Points, in no order, along strands that fork and pass close to each other.
Two points are linked if the straight distance between their rows is under 125. Some points are linked to none.
<142>: [ 18 -21  -3  11  -5  14  -2  -1  14 -30  19 -16 -38 -14 -27  -1   2 -25
  -2 -17  11  18  11  -8   7 -21  32   0   0   8 -15   5 -24   7  -2   9
  -2  26   4  39   3  11 -31  -4 -12  11   5 -18  21  13 -17  -3 -36  15
   8  -5 -22 -13]
<582>: [  6  14   1 -39   0 -14  13  -4 -17   0 -28  24  11  19  -5  -2  14  13
  -4  48   5 -54   4 -23  -4  20  26  26   1 -17   1  16   3   7 -21  -5
   8  23  -7 -36  -5   9  24  25 -10  11  25  -4 -43 -18 -16 -29 -17  -9
 -10 -15  55  -1]
<320>: [ 26 -12  14 -22  -4   9   3 -41  -9   3 -52   2  -1  16   2 -10 -40  -1
  18  -6   6 -17 -23 -16   3  31   6   1  29 -22   8 -15  18   6   7 -28
  11  42 -14 -15  15   3  20  16  24 -11 -18 -10  28 -37  14 -47  22  -6
 -26  15 -32   1]
<639>: [ 30 -36  19  -2 -42  10  -6 -27 -28   7   9   0  -2  45  20  17 -27 -22
   8  -3 -12  18 -42   5  -7   9 -46 -38  -7  13 -15  -9  28   9 -18 -43
  14  33 -10   9  30 -16  11   7  17 -23  -2 -16  15 -28  -7  40   7  12
   0   8 -39 -11]
<248>: [ -3 -13   5   6  22 -12   4   7  32 -21  17 -23 -18  -9 -18  -3  24  -7
 -41  31  10 -25  39 -13 -15 -16  47   1 -27   7   7   7 -12 -25   4  19
   8  -2  -8  -3  -7   6  23   4 -23  20  13  20 -23  29 -14 -15 -43 -15
  13 -44  42 -10]
<793>: [-37  11 -35  43  14   1 -13  -2  32   2   3 -22 -13 -29  12   1  20  34
  -1  -7   2  29  13  59  35 -21   7  -7 -18   0  -2 -25 -14 -16  17  41
 -36 -81  -9 -40 -29 -17   7 -19  -8 -19 -22  16 -21  16  40   6  -3 -14
  16 -14 -16   9]
<533>: [ 17  -5 -26  36  35  44  -6   4 -18  28   0  -8  27  -5   7  16   7   1
  40 -34 -16  21 -26  -1 -16 -39  -4   9  28 -37 -20  -5 -29   3  17  25
 -48 -17  19  24   2   7 -26 -34 -28  -4 -16   1  11  12  36 -18 -16  -4
  -6  24 -28 -10]
<633>: [-19  33   2  -2  -3   1  -7 -20  17   0  -7  -2 -27 -15   8 -30 -33  31
 -22  -7  -1  23  -4  22  20  31  -7 -37  -4   9  23 -24  -4  -1  16   2
  31 -19 -14 -29 -16  -6  27  14  41  -8 -15  29  23   4   1   2  36  -5
   0 -26  -6  38]
<492>: [-16  26  14 -10  21   4   9 -41   7  20 -17 -15   3   0  -2 -17   0  50
 -27  11  14  -8   3  -6  -1   9  16   1  -8 -13  22  -6  -6  -4 -16  24
   3 -19  -4 -24 -12 -12  37  12   6  -9   9  15 -13 -21  19 -40  -3 -30
 -20 -36  37  23]
<832>: [ -3 -17  17   2  22 -25  -2  12  15 -36  22 -27 -22 -11 -25  -3  32 -20
 -69  38  14 -52  38 -43 -45 -10  67   6 -42  12  19  26 -36 -29  18  18
   1  11  -5   7  -7  24   9  16 -16  21   5  26 -14  30 -35  -3 -43 -36
  27 -17  44 -28]
<985>: [ 23 -25   1 -20  11   7   3   5   4 -29 -13  -6  -2  -3 -31  21 -17 -21
  26   1   9  -7  -3 -18   9 -22  22  15  18   8 -20  -1  -5   0   8 -13
  18  60  -6  45  10  11 -37  -4  -8  14  -2 -29  -3 -10  -9 -12 -28  34
 -15   3 -24 -11]
<559>: [ -8  16   0  20  26   4  17 -16   4   3  17 -15 -26 -10  24   5  11  16
  -4 -46  -6  50 -22  50  35 -15  -9 -56 -21 -13 -22 -26 -24  -1   0  14
 -37 -59  10 -30   5 -29  34 -24  15 -16 -29   2  14   0   7  12  -1  -4
 -21 -11 -44   9]
<5>: [ 20 -23  22  15  -5  22   5 -27 -45   6  12 -16 -38   5   0   4 -25 -10
   9 -51  10  30 -26   5  -2  -4 -26 -48   8  -2  14  22  -8  17  11   8
 -11  -3  15  13  24  -4   9   2  25  -3 -23 -14  47  -6  13  26  26  -3
  -9   6 -68   0]
<1002>: [-17  10  23  -5   5  24   4 -26 -19 -17 -42  -1  -4 -25 -12 -30 -30  11
  -9  -7  20 -25   6  12   5  36  10  17  33  -8  49  -1  -7  21  16  -2
   4  11  -1 -16  -7  10  -1  31  43  -2 -28  11  17   1  22 -25  23 -15
  -7   5  -9  16]
<523>: [-26  28  40  -9 -18 -24  26 -11 -28   5   8   0 -20  -7  -9 -20 -28  12
 -49 -22  22   5  21 -12   8  41 -21 -32 -10  15  51  34  -6  33   2   7
  21 -24  14 -13   7  11  28  27  53  32 -18  17  27   2 -12  44  52  -8
  -5   3  -9  13]
<680>: [  3  12 -25  19  23  21   6  -2   8  16  -8  16  21   2  30   2  14  19
  38 -22 -12  38 -27  35  10  -5  -1 -29  13 -31 -41 -45  18 -21   8   3
 -35 -16  -1 -16  11 -27   6 -38   4 -36 -15  -3   7  -5  30 -23  12  10
 -19  -9 -22   1]
<745>: [-11 -10   0 -16 -22  -2  -9   4  -7 -54 -33  24 -16 -31 -35 -13 -10 -11
   5  21  10 -27  11  13  18   7  31  16  10  16  10  17  10  12  19  -8
  28  44 -22   7 -13  19 -32  33  19  20  -7  -7 -10   9 -19  -2   8  27
  21   4 -10  -7]
<490>: [ 29 -17  12  -4 -26  14   1 -21 -23  25  28  18  12  43  20  21  -3 -15
  35 -17 -14  20 -30  -3 -10   4 -54 -11  -2   4 -24 -13  27  -2 -27 -34
 -12  18   3  10  29 -19   7 -12   2 -14   5 -20  10 -38 -10  15 -16  13
 -19  12 -18  -9]
<117>: [-27 -27 -31  22 -14  12 -26  14   5 -14 -16  -1 -10 -31  -2   4  15   7
 -14  24  18 -26  23  21  -2  -6   7  46  24  13  34  28  -4   3  30  34
 -14 -31   9   0 -35  12 -38  17  -1  -4  -5  21  -7  19  19   8   7  -7
  41  10  -1 -19]
<897>: [  8  25   7 -37 -21 -11  13 -23  -3  16 -13  35   2  33  18 -11  -5  24
   1  24   5 -17 -14 -20   6  26   2   7   5  -9  -6  -2  19   1 -27 -23
  16  16  -4 -30  12  -4  39  11   2  -7  24  -8  -8 -33 -14 -28   5   3
 -23 -14  36   9]
<617>: [ 25  -6  -1   5   0  11  -4  30 -13  16  26  12  47  12  -1  20  15 -32
  47  -2 -23   3  -1  -6  -7 -32 -16  40   1   7 -35  -3 -13   6 -14 -10
 -15  22  12  44   0  -5 -54 -26 -30   6  21 -22 -21   1 -10  14 -43  15
 -12  22   0 -18]
<861>: [-20   7 -44  35  16  -3  -9  17  24  11   8   1   6 -10  14   4  34  11
  13   4 -12  16  19  49  13 -24   7   7 -10 -10 -27 -26   0 -12   4  22
 -34 -62  -1 -26  -9 -22  -5 -32 -16 -21   0  10 -30  19  32  -3 -23   0
   2 -20   6  -3]
<558>: [-17 -17  -1 -38  10 -21   1  32 -17 -48  -7  20  13 -13 -40  32  21 -11
  13  31   6 -35  15   1   8 -32  12  36 -10  24  -7  30  15   7   5  11
  20  39 -14  36  -4   7 -32  14 -11  27  13 -14 -55  15 -25  29 -14  31
  18   9  17  -8]
<657>: [ -2  -6  42  11 -12   0  18 -25 -34   0  10 -12 -38  -3  -2 -16 -33   0
 -23 -40  24  19   2  -8  -1  15 -17 -42  -3  10  42  31 -12  28  13  10
  12 -12  14   3  19  -1  18   9  39  16 -25   0  44  -9   1  25  32 -14
 -10  -5 -36  10]
<35>: [ 21 -11   8  22   6  20  14 -20 -18  10  21  -7 -29   5  21   7  -1  -3
  14 -51  -3  43 -30  23  15 -10 -29 -51  -6 -10 -21  -8 -11   3   4   3
 -28 -31  13  -7  25 -20  15 -19  17 -14 -21  -5  34  -8   8  21   8   8
 -14   2 -49   3]
<427>: [  8 -11  10 -32   1 -18  -2  38 -18 -24  14  -3  29   2 -28  30  24 -22
  15  25   0 -38  10 -18 -16 -36   3  50 -16  15  -7  27 -13  20 -15   2
   6  36  -1  34  -6  15 -46  10 -22  28  22 -19 -52  10 -30  27 -39   9
   8  18  26 -18]
<500>: [ -3  39 -18 -33 -20 -14  -2   5   1  17 -19  41  16  24  33 -17  -3  34
  26  23  -5  -6 -25  11   2  36 -13  -3  10  -2 -11 -20  34 -14 -15 -33
  23  17  -8 -44   2 -20  35  -7  10 -40  30 -12  -9 -23  -3 -24  38  20
 -13 -22  29  30]
<307>: [  9   8  19  -3  21  17   9 -36  -3  15  -6 -16  -8   9   4  -8  -3  29
 -10 -17  13  11  -6 -16  -5  -5   4  -8   5 -13  16  -2  -4   2  -5  23
 -10 -18   1  -5   5  -5  27   0   5   0  -6   5   8 -26  13 -34  -6 -21
 -22 -14  11  14]
<56>: [ 10 -38 -30  27  28  12 -26  47   8  -6   2   3  25 -13  -3  35  28 -15
  18  43  -3 -50  13   7 -24 -30  17  46   5   0   0  16  -6 -17  33  15
  -5 -18   9  18 -21   3 -38 -18 -20  -6  12  13 -45  22  18   9 -36   1
  33  -9  13 -29]
<814>: [ 29  -7  20  33  67   5  20  13  27  22  29 -56   0 -14  -3   6   2 -41
 -11 -12 -17  14  18 -17 -34 -29  28  -2 -28 -38 -37 -46 -33 -33 -11  -9
 -26 -12  22   7 -12  -7  32 -16 -44   6   6  16  -5   5  11 -30 -76 -49
 -18 -35  14 -13]
<1031>: [ 35 -27  37  -4 -16  18 -16 -26 -50  37  18  -1  23  46  14  29 -16  -7
  48 -41  -6   0 -40 -21 -28  -4 -57  -3  -1  -5   4  18  11  12 -20 -21
 -19  22  15  26  36  -9   2  -8   6  -1 -15 -24  15 -53  -5  17  -1  -4
 -23  37 -34  -8]
<842>: [ 22 -17   7   9  -8   4  -4  18  -6  -9  47 -21 -23  -3 -15  14   7 -43
 -15 -19   9  16   3 -18 -16 -40  15  34  -5   4 -16   8 -49  11 -18  12
 -19  26  21  50  -1  17 -55  -5 -36  12   9 -23   5  15 -22  19 -38  -5
  12  24  -8 -12]
<458>: [-48  11 -44  -5 -45 -18 -16  31  14 -13 -15  22   3 -30  -4  -4  -1   4
 -12  30   6 -17  24  39  17  19 -42  23   5  36  25  25  22  13  13   7
   6 -36   0 -20 -32  27 -25  29  11   3  -8  11  -7  26   3  44  51   8
  46  42   8   2]
<889>: [-32  30 -17 -14 -54 -25 -11  29 -21  -8 -25  28  28 -15   0  -2 -17  -1
   6  13 -15 -20  13  41  11  26 -66   7   6  28  38  18  22  22  17 -10
   3 -12   3 -16 -33  16 -17  25  23 -10   1  -2   7  27   1  59  77  11
  36  54 -10   6]
<364>: [  2 -11 -14   6 -43 -10   2  -1 -14   1  33   4 -23   3  -6  10   6 -21
   1 -36  -8  38   2  28  16 -22 -32  -6  -9  15   3  13 -18  19  -5  16
 -29 -25  10  28   3   9 -28  -9  -4  -9  11 -22  27  16 -10  42  12   9
  16  29 -36  -7]
<466>: [ -5   0   9  23  22  41  -4 -26  -7  -1 -28 -34 -22 -33  -4 -21 -32  28
  20 -52   9  30 -14  11  12  12   6 -44  18 -15  16 -14 -13   0  30  12
 -12 -11   3   8   0  -4  15   2  28 -12 -34   8  52   1  26 -20  15  -7
 -11  -8 -62   8]
<928>: [ 14   7   2 -20 -32 -12 -14  23  -8   6  21  20  36  22  -9  11  31  -9
  29   2 -21  -9  12  -9  -4 -20 -28  32 -12  20 -17  18  -1  19 -30   0
 -18  14   6  26  -7   0 -33  -2 -24   5  35 -24 -24   7 -27  25 -27  16
   5  28  26 -15]
<502>: [ 33 -17  25 -23 -39   0  -6 -29 -28  -5 -32  15   4  34   2   0 -41 -16
  10   1  -5 -11 -23  -3   2  18 -23 -13  11   0   0  -1  23  16 -11 -46
  22  55 -15  -6  17  -1   3  25  25 -20  -5 -19  16 -36  -1   5  21   6
  -6  16 -26 -10]
<71>: [-56  18 -40  12 -16 -30 -10  12  52  -4  15 -23 -42 -24  -5 -11  10  22
 -50  17  12  20  33  33  33  10  -8  -9 -25  20  16  10  -8 -16  15  23
   8 -72   0 -35 -34  26  10  14  -1  14 -15  33  -2  34   5  27  15 -10
  39   7  10  17]
<885>: [-27  17  -8  14  32  24  -4  -9  -2   1 -26 -11   0 -34  19 -25 -30  26
  25 -26  -3  20 -21  39  13  17  -8 -40  24  -9  27 -36   4 -14  35  14
   0 -24  -8 -14  -9 -18  -5  -7  34 -32 -31  10  33  12  46  -5  66  -8
 -10  -9 -44  24]
<880>: [ 27  -4 -17  26  21  27  -1  12  -6  27  26  -2  25   1   8  17  18 -30
  33 -28 -19  23 -14   4 -13 -37  -8  26  11 -26 -43 -13 -24   6  -8   8
 -38  -8  26  27   9  -7 -39 -37 -33  -3  -4  -3   1   6  18  -3 -46   2
 -10  14 -13 -18]
<598>: [ 27  -7 -11 -15  33  14  11   0  11  16 -18   6  25  22   3  10   0 -14
  32  15  -5 -15 -13 -23 -12  -6   9  27  22 -21 -29 -22  12 -11 -13 -13
   0  33   1  11   9  -3   5 -26 -26  -2   9 -16 -13 -22   6 -47 -27  10
 -35  -9  11 -11]
<996>: [  8  -7  -5 -21  27  -7   4  10   0 -16 -10   7   7   6 -16   8  24  -2
 -17  51   6 -62  24 -22 -19  -6  33  26  -9  -4  13  19  -4  -2  -2  12
   7   9  -4 -16 -10  12   8  17 -17  15  23  12 -48   8 -12 -17 -36 -16
  13 -21  56 -19]
<373>: [-28  14  -4 -19 -21 -41   6  14  23 -18   9   9  -9   1 -14  -7  42   5
 -55  30  -1 -24  33 -27  -6   5  15   1 -20  16   4  47   6   7 -23  14
   7  -7  -9 -20  -4  26  17  25  -9  30  23  20 -25  25 -34  18  -3  -3
  24  11  56 -17]
<1026>: [ 23 -25 -18  13  46   4  -4  46   1  -1  29 -14  20  -7 -10  21  19 -39
  18  26  -9 -29  20  -3 -38 -34  14  29  -8 -13 -17   1 -14  -7   6   5
   4  -2  17  32  -5   1 -27 -25 -30  15  22   3 -41  24   9   2 -59  -2
   8 -17  26 -19]
<499>: [ 13 -15  30   4   7 -16  29   2   4   4  53  -3 -14  14  18  21   9 -62
  -4 -10  -7  32  -5 -34  -7  -7  -6   8 -17  -3 -42 -22  16 -30 -44 -36
  20  19  21  22  34 -16  -7 -12 -30  36  17  -7  -9 -21 -31   7 -59   1
 -35 -22  15 -16]
<377>: [  8  -3  -1 -19 -56 -24  -2  13   9 -23  17  16  -8   4 -22   3  -7 -14
 -14   2 -13  16   8  10  18  -2 -23 -18 -12  36 -16   8  13  15 -14 -16
  17  28  -9  18  -1   7 -23  16  12   2  21 -25  -3  15 -32  45  23  36
  21  13 -14  -3]
<878>: [-29  44   7 -21  -9  -1  10   4 -33   8 -22  30  30  -1  18 -17 -11  29
  16  -1   7 -26  -2  16   4  34 -41   6  16   7  50  11  23  19  -1   0
   7 -22   4 -31  -7 -17   7  15  36 -18   7   0   0   0  13  18  65  -6
  -9  18  11  29]
<1006>: [-21   3   3   0 -13  17 -17 -11   2 -45 -53   2 -22 -41 -21 -36 -24   7
  -4  13  13 -20  22  14  12  37  31  12  21   3  32  -1  -6  14  24 -11
  25  20 -13 -11 -16  18 -15  39  30   6 -28  18  13  15   2 -23   4   2
  11  -1 -10   0]
<734>: [ -5   9 -23  23  45  32  -9  -5  16  21 -23 -13  25 -14  14  -1  10  36
  31 -11  -4  23 -14  14  -3 -13  18  -3  18 -36 -15 -39  13 -22  12  25
 -33 -19 -11 -10 -13 -16  10 -24  -8 -34  -9   3   0  -4  45 -45   3  -6
 -15 -16  -8   5]
<678>: [  9  -1  39 -14 -19 -28  17  -1   5  -9  44   2 -10  29  -1  -3  20 -28
 -58   5   3   1  18 -61 -24  -9  19  13 -29   4  -1  21 -19  -2 -30   4
  -6  18   6  13  18  11   1   1 -23  40  16  -2   3   3 -46   1 -30 -15
  -1   5  36 -18]
<126>: [ 39 -20  15 -16   6  18 -10 -35 -10  -5 -51 -18   2   8 -23   2 -31 -16
   9 -11  16 -20 -10 -38  -3   6  22  22  31 -30   3  -3 -16  18   6 -19
   2  51  -1  13  14  27  -8  10   7   9 -28 -14  14 -37   7 -49 -10  -9
 -15  37 -29  -6]
<88>: [ 32 -21  11   2  24  31  -7 -24 -50  46   4  -4  29  30  13  17 -13   8
  60 -47  -6   0 -49 -29 -27 -10 -49  -2  21 -25  -4  16  17   6   6  -7
 -29  12  18  18  34  -9   6 -23   7  -3 -26 -22  25 -40  20 -11  21  -5
 -37  38 -48  -2]
<984>: [ 12 -17   0 -28 -10  -3   2  20 -18 -20 -19  26  29   7 -22  22 -15 -13
  43  10  -9 -12 -12  -2  19 -13  -3   8   5  24 -23  -1  22  -2   2 -30
  15  69 -24  34   7 -11 -36  -3  -3  -8  14 -44 -23 -12  -5   5  10  43
  -9   8 -17  -7]
<874>: [ -4  16  18  20  32  12  24 -29   4  17  24 -30 -25  -1  13   2  16  20
 -16 -37   5  44  -8   6   9 -23  -1 -28 -19 -21 -10 -15 -21  -9 -11  25
 -38 -47  12 -10   1 -25  40 -14 -11  -7 -15   7  12  -8  13 -14 -23 -17
 -25 -23  -2  12]
<638>: [-33  16 -42   3 -35 -15 -14  18  31 -15  -3   7 -31 -29 -10 -17 -11   3
 -24  15   0   7  21  40  20  24 -20  -4   2  28  20  11   2   7  21  11
  22 -38  -5 -19 -26  24 -10  17  15   9  -9  17   8  28  -4  28  40   9
  35  16   1  14]
<524>: [-34  10  13 -12 -22 -46  14   1  30 -21  15   0 -14  -1 -13 -26  30   3
 -88  15   4   3  31 -44  10  16  44 -16 -27  17  10  30 -10  -7 -18   4
  10   6 -13 -13   6  22  23  21  -8  37  10  28   5  24 -47   5   1  -7
  25 -11  52  -3]
<367>: [ 44 -11  22 -32  26  -1  11   9  -3  -5 -11 -29   8  14 -16  13  -9 -32
  -6  33   1 -54   1 -42 -25 -15  36  41  -3 -18 -14   7 -41  19 -11 -13
  14  52  11  20  13  30  -4   0 -30  39  -5 -12 -24 -30 -13 -23 -53 -20
 -16  21  19 -18]
<686>: [-10 -10  19 -10 -19 -43  18  -1  31 -27  26   5 -34   8 -11 -24  15  -6
 -63  12   2  18  19 -44  21  24  45 -26 -34  29  -4  10   4 -15 -12 -20
  31  22 -11   5  19  16  27   8  -5  39   7  16  17  19 -56   7  -8  13
   8 -21  23   2]
<873>: [ 13 -12  -3   5 -37   3 -15   5 -27   2  37 -10   0  -1 -12  19   5 -20
   4 -32  -1  10  -6   0  -7 -39 -11  26  -3   7   4  23 -39  29 -11  27
 -29   5  16  44  -8  21 -57   1 -18   4   9 -25  13  10 -16  28 -10   0
  15  38 -19 -17]
<302>: [ 52 -19  14 -15  14  18  -6  -3   3   3 -10 -42   7  15 -17  25 -28 -32
   3  -6   7 -16 -15 -46 -21 -17  19  43  19 -26 -21   4 -50  23  -5 -17
   3  58  18  38  19  31 -25  -9 -28  28 -28 -11   8 -33   0 -30 -37 -10
 -13  42 -22 -13]
<743>: [  0 -14  27  16 -14 -21  20 -25  28   1  40  -4 -32  19  21 -12   4  -8
 -49  -3   0  43   3 -31  17  16  25 -27 -27  13 -14 -19   4 -22 -20 -21
   8  -5  -7  -8  28  -8  40  -1  -5  23   0  12  28  -5 -39  -7 -25   2
  -8 -36  18   7]
<1023>: [  5   1  13   4  24  32   0 -12 -41  31 -30   7  39   6  19 -11  -7  20
  44 -32   4  -8 -40  -6 -15   3 -25   1  34 -19  25   4  22   1  17   6
 -21   6   7   7  16 -16  -4 -14  16 -20  -5 -21  19 -17  36 -23  52  -2
 -36  34 -30   6]
<108>: [  6 -23 -18  31  12  31 -28   2   2 -17  -9 -31 -16 -32 -16   4   3  -6
 -12   6  23 -16  16   2 -15 -26  37  29  22  -1  23  20 -35   6  27  34
 -20 -10  12  21 -27  29 -29   8  -9  -4 -12  15  11  13  24 -15 -24 -18
  37   2  -6 -19]
<589>: [ 47  -1   7  23  62  12  10  33  14  37  35 -49  12  -4   8   9   3 -48
  11  -2 -25 -10   5 -21 -49 -25  13  13 -21 -40 -38 -35 -34 -12 -15 -17
  -6  -7  42  21   3  -2   1 -22 -43  16  14  13 -10  -4  23 -20 -73 -45
 -18 -13  23 -16]
<20>: [-24   9  -4   1  21   3 -12 -17  38   1 -21  -9   2 -13  -4 -12   4  47
 -13  38  15 -25  12  11   1  10  41   6  -8  -5   5 -17   9 -22  -4   8
  20   1 -24 -34 -33 -15  29  17  -5 -16   6  14 -32  -1  13 -45  -8 -15
  -1 -58  33  20]
<38>: [ -3   3  -1  11 -34 -21  15  -6   7  -9  38  -5 -50   6   3  -5  10 -15
 -37 -30  -2  50   9  12  19  -5 -11 -33 -22   6  -1   4 -19   5  -6   8
 -12 -35   3  -3  12   1   9  -8  -4   6   1  -3  34  18 -18  29   3   9
  14   1 -16   6]
<472>: [ 11 -22  35   6  -8  -4  14 -58   6  16  22 -16 -30  29  18  -7 -23  -5
 -34  -9  10  35 -19 -39   2  29  15 -31 -23   4   2 -16  -1 -12 -18 -26
  11   7  -5  -5  33  -4  57   3   3  12 -20   7  37 -39 -26 -25 -22  -5
 -20 -21   0  -5]
<28>: [ -9  -4  -8 -26 -49 -20 -13  19  -3 -42 -21  24  -8 -22 -39   1 -12 -10
  -4  15  -2 -18  11  20  21   9  -1  -2   6  38   3  18  15  24   5  -9
  26  40 -17   9 -17  21 -35  38  20  13   6 -17 -12  19 -28  35  35  31
  30  19 -11   0]
<864>: [  0   3  -6   3  28  25  -4 -11 -19  26 -55  11  45   0  14  -9  -7  19
  39  -6   3 -16 -36  -7  -9  10   4  21  44 -34  12 -11  21  -7  19   0
 -18  18 -12  -3   4  -4 -13 -10   0 -30   0 -12  13 -15  33 -50  34  -5
 -21  32  -4   1]
<222>: [-28  -5 -10 -37  -4 -34   3  28   9 -51  -3  19  -5 -12 -37  15  32  -7
 -21  33   5 -33  31  -3   6 -14  12   9 -19  25  -8  40  29   5  -8   7
  26  21 -11   9  -3  14  -3  16  -8  37  18   1 -49  24 -40  32  -4  27
  25   5  33  -4]
<317>: [ -1   2 -20 -11  -9  -4  -1  29   3 -24 -27  39  20  -4   1   3  -3  -2
  44  25  -8 -15  -6  22  16   1   3  -1  18  15 -18  -8  36 -11  14 -19
  24  42 -26   5   0 -16 -17 -15  -3 -12  11 -25 -11  -2  -5  -7  26  37
   2  -3   0   9]
<160>: [-19  18 -18 -38 -11 -33   3  50   1 -28   4  53  22   2 -16  18  11  -1
  30  28 -14  -9   5  18  24  -4 -24  -3 -14  36 -30   4  49  -7 -13 -23
  35  39 -14  10   2 -18  -1 -23  -6  -2  30 -17 -43   9 -25  27  27  53
  14  -4  20  18]
<835>: [  9  -4  11 -25 -49 -23  -7  18  -5  -1  29  20  17  22 -13  24  12 -21
  15  -5 -21  15   5  -4  11  -7 -46   2 -19  40 -27   5  21  12 -31 -30
  -2  24  -7  30   7 -11 -26   6  -7  -4  33 -31 -19   2 -32  42 -10  33
  -3  18   2 -10]
<165>: [-46  47  -2 -16 -14 -27   9  -8  20  19   1   4  -7   4  -2 -12  19  48
 -47  18   8 -11  23  -6  10  20 -13 -11  -7   9  31  22   7  14 -20  21
  14 -44  -1 -35 -13   5  27  21  15   3  10  31 -15   6  -6  11  21 -15
  10  -8  53  22]
<360>: [ -4  -3   1   5  19  34  -1 -14 -17  -2 -58   2  27 -11  -7  -9 -11  17
  18   9  18 -35  -8  -2 -11   4  26  35  47 -26  34   0   0   8  23   8
 -11  11  -9  -9 -15   8 -20  20   9 -16 -14   4   7  -6  36 -47  20 -12
  -3  22   4   2]
<444>: [-20  -8 -29  13   0   7 -19  24  15 -13 -33  28  17 -16   8   6  18  14
  14  40   6 -33   9  24   0   4   6  33  20   7  13  14  19  -7  24  20
  -2 -11 -12 -20 -25  -7 -31   4  -7 -14   3   6 -27  14  20  -7  15  12
  30   2  23  -5]
<454>: [ 14 -25 -32  38  29  45 -22   4  -9  12 -16 -19  22 -18  -4  18  -2   2
  20 -12   1  -3 -15  -6 -21 -34  26  27  40 -22   1   8 -32   1  30  25
 -31 -11  11  30 -17  24 -36 -17 -26 -11 -14   6   9  20  41 -21 -13 -10
  22  25 -17  -9]
<535>: [ 13   8   7  -3  -7  10  -2 -28   6   6  -1   3 -20  14  29 -18 -35  21
  -2  -6  -2  30 -27  13   4  29  -9 -50  -2  -5  -2 -32  12  -6   6 -24
  33   3 -14 -23   9 -13  44   2  33 -21 -12  12  32 -20   0  -5  27   2
  -9 -28 -22  22]
<570>: [-13   8 -39  32  13   2 -12  31   6  31   8  20  37   4  18   6  40  -1
  41  13 -22   7  20  28  -7 -14  -8  28  -3 -15 -31 -12   8 -13   1  23
 -30 -49   2 -12   0 -23 -19 -49 -27 -20  18   8 -35  25  22   1 -34   1
   4 -10  19 -13]
<839>: [  9 -20  12  29  46   4   1   2  32  -7  21 -40 -16 -15 -17   0   8 -25
 -19   8   4  -4  33 -16 -21 -27  47   1 -26 -13 -13 -21 -32 -28   8  19
 -11   0   2  13 -12   2  23  -8 -35   9   2  11  -9  23   0 -29 -62 -29
   5 -43  22 -10]
<345>: [ -9 -27 -31  33  18  14 -28  35   4  13 -30  21  45  -1  16  21  29  14
  27  45  -4 -47   4  11 -25 -13  17  43  20  -5   8  15  10 -22  35  17
 -12 -26  -8   1 -20 -18 -39 -16 -20 -27  12  12 -40  18  32 -11 -11   4
  28   0  14 -19]
<671>: [-10  17  29  -2 -21 -15  11 -35  12  -2  -5   2 -29   1  -6 -40 -28  24
 -52  -3   7  17   6 -20  17  40  22 -33 -17  11  27  -3  -6   3   7 -13
  34   3  -7 -23   7  16  38  29  35  12 -12  30  31 -11 -30  -8  13  -3
   3 -27  12  17]
<236>: [ 30  -4  12  11  39  -7  22  31   9  12  48 -17   2   0  13  14  15 -64
  20 -12 -17  15   3 -18 -22 -26  -3  27  -6 -24 -45 -26 -11 -25 -32 -19
   3   1  38  23  11 -12 -22 -25 -44  31  23   1 -17  -2  -2  -3 -76 -22
 -32 -22  20 -19]
<923>: [ 17 -17  18  -2  -6  11   6 -51  -5  25   5  -9 -25  30  32  -1 -32   8
  -7  -6  11  22 -34 -10  -7  30 -12 -36  -9  -7  -6 -21  17 -10 -10 -29
  19   5  -7 -18  36 -14  60  -1  26  -8 -18   2  31 -46  -3 -11   4  -5
 -28 -25 -15   3]
<357>: [-20  51  -3 -23   1  -9  -3  -3 -16  33 -13  29  20  20  34 -22   2  44
  25   2   0  -2 -24  16   1  36 -31  -7  11  -5  18  -8  28  -4 -12  -6
  13 -17  -3 -38  -4 -29  21  -7  29 -41  21  -9  -3 -19  16 -11  58   0
 -21  -9  14  37]
<457>: [ -1  24 -32   9 -10   4 -14  18   5   0  -4  29   9   0  30 -12  -3   8
  27  -7 -22  29 -14  50  20   6 -15 -32  14  -5 -18 -31  15 -13  24  -2
  -2 -21 -21 -22   1 -18 -10 -30   8 -41  -8  -4  15   3  20  12  50  17
   4   0 -23  12]
<901>: [-27  26  19 -15 -43 -47  14  -1   6   2  15  11 -14   4  -9 -23 -10   5
 -68 -11   2  15  19 -20   6  37 -18 -30 -16  19  27  34  -2  27 -10  -5
  19 -19  -1 -16   4  30  26  27  25  21  -2  28  28  10 -30  49  47   0
  23  27  13  11]
<856>: [-49  15 -16  29   1 -10  -9  -6  42  -1  12 -40 -33 -26  -3 -10  19  30
 -38   2   4  25  31  35  28  -9  10 -19 -29   8  13 -11 -19 -18   8  37
 -12 -72  -8 -26 -27  -3  21   1  -7  -7 -17  28  -8  25  14   6  -6 -21
  29 -26   1  20]
<247>: [-17  38  -6 -20 -38 -24   3  21 -38  14 -17  25  34   7  13 -14 -18  18
  27  -7 -18  -9   6  26  10  29 -72 -13   4  18  40  17  26  22   6  -9
   8 -24   9 -19 -15  -7   8   3  31 -19   9  -7  16  17   5  62  79   5
   7  32 -13  20]
<757>: [ 22  -9   9   0  -7  -2  16 -12  11   6  33  17  -7  25  24  14   0 -31
  15  -2  -7  25 -14  -7   4   4 -16  -8  -2   1 -44 -33  28 -19 -33 -40
  10  17  10   0  33 -21  23 -15  -9   5  10  -8  -3 -28 -23  -5 -36  19
 -34 -26   9  -5]
<194>: [ -2  16  -8  -6 -41 -42   4   8  30  -3  38   7 -34  18   6  -7  -4  -3
 -55 -11 -19  41   6  -6  25  25 -14 -50 -21  17  -8   5   2   5  -8 -18
  30 -21  -6 -16  13  14  30   7  13   8   7  15  25  14 -35  39  29  17
  23   2   2  16]
<212>: [-21  -3 -17  27  39  29 -20 -13  32   9 -41 -25  19 -25   6  -3   8  53
  11  16   9 -12   0  13 -10  -2  33   8   8 -18   8 -31  13 -24  12  25
 -13 -23 -23 -17 -41 -18   7   1  -8 -37  -3  18 -23   5  51 -47   1 -18
   8 -39   5   9]
<233>: [-17  22  15   1  37  28  12 -10 -34  19 -22  -3  10 -18  21 -21 -21  29
  23 -27  10  -1 -21   7  -1  24 -20 -28  27  -4  35  -5  21   0  15   9
   8 -16   7  -9   1 -26  12   1  49 -12 -12 -14  19 -10  43  -6  70 -14
 -46 -11 -34  25]

Follow the links from the first point to the second, and from the first to the third. Name the last point that the two ways share.
<885> / <117> / <472> -> <928>
<814> / <88> / <302> -> <490>
<743> / <745> / <345> -> <928>
<88> / <302> / <247> -> <490>
<466> / <835> / <897> -> <1023>

A fork is a point with three links, a tip a point with one. Leave the first point through the second and follow the links. Name the first fork or tip that comes.
<247> / <889> -> <570>
<20> / <492> -> <160>
<524> / <686> -> <671>
<861> / <793> -> <248>
<307> / <492> -> <457>

Name the points in between on the shortest way along the links from the first point to the second, in order.
<248> / <367> -> <839>, <814>, <589>, <236>, <499>, <757>, <490>, <639>, <502>, <320>, <126>, <302>
<617> / <88> -> <928>, <835>, <377>, <28>, <745>, <1006>, <1002>, <360>, <864>, <1023>
<901> / <680> -> <523>, <657>, <5>, <35>, <559>, <874>, <307>, <492>, <20>, <212>, <734>
<638> / <832> -> <458>, <889>, <247>, <878>, <357>, <500>, <897>, <582>, <996>, <248>
<454> / <923> -> <533>, <880>, <617>, <928>, <427>, <558>, <222>, <373>, <524>, <686>, <743>, <472>
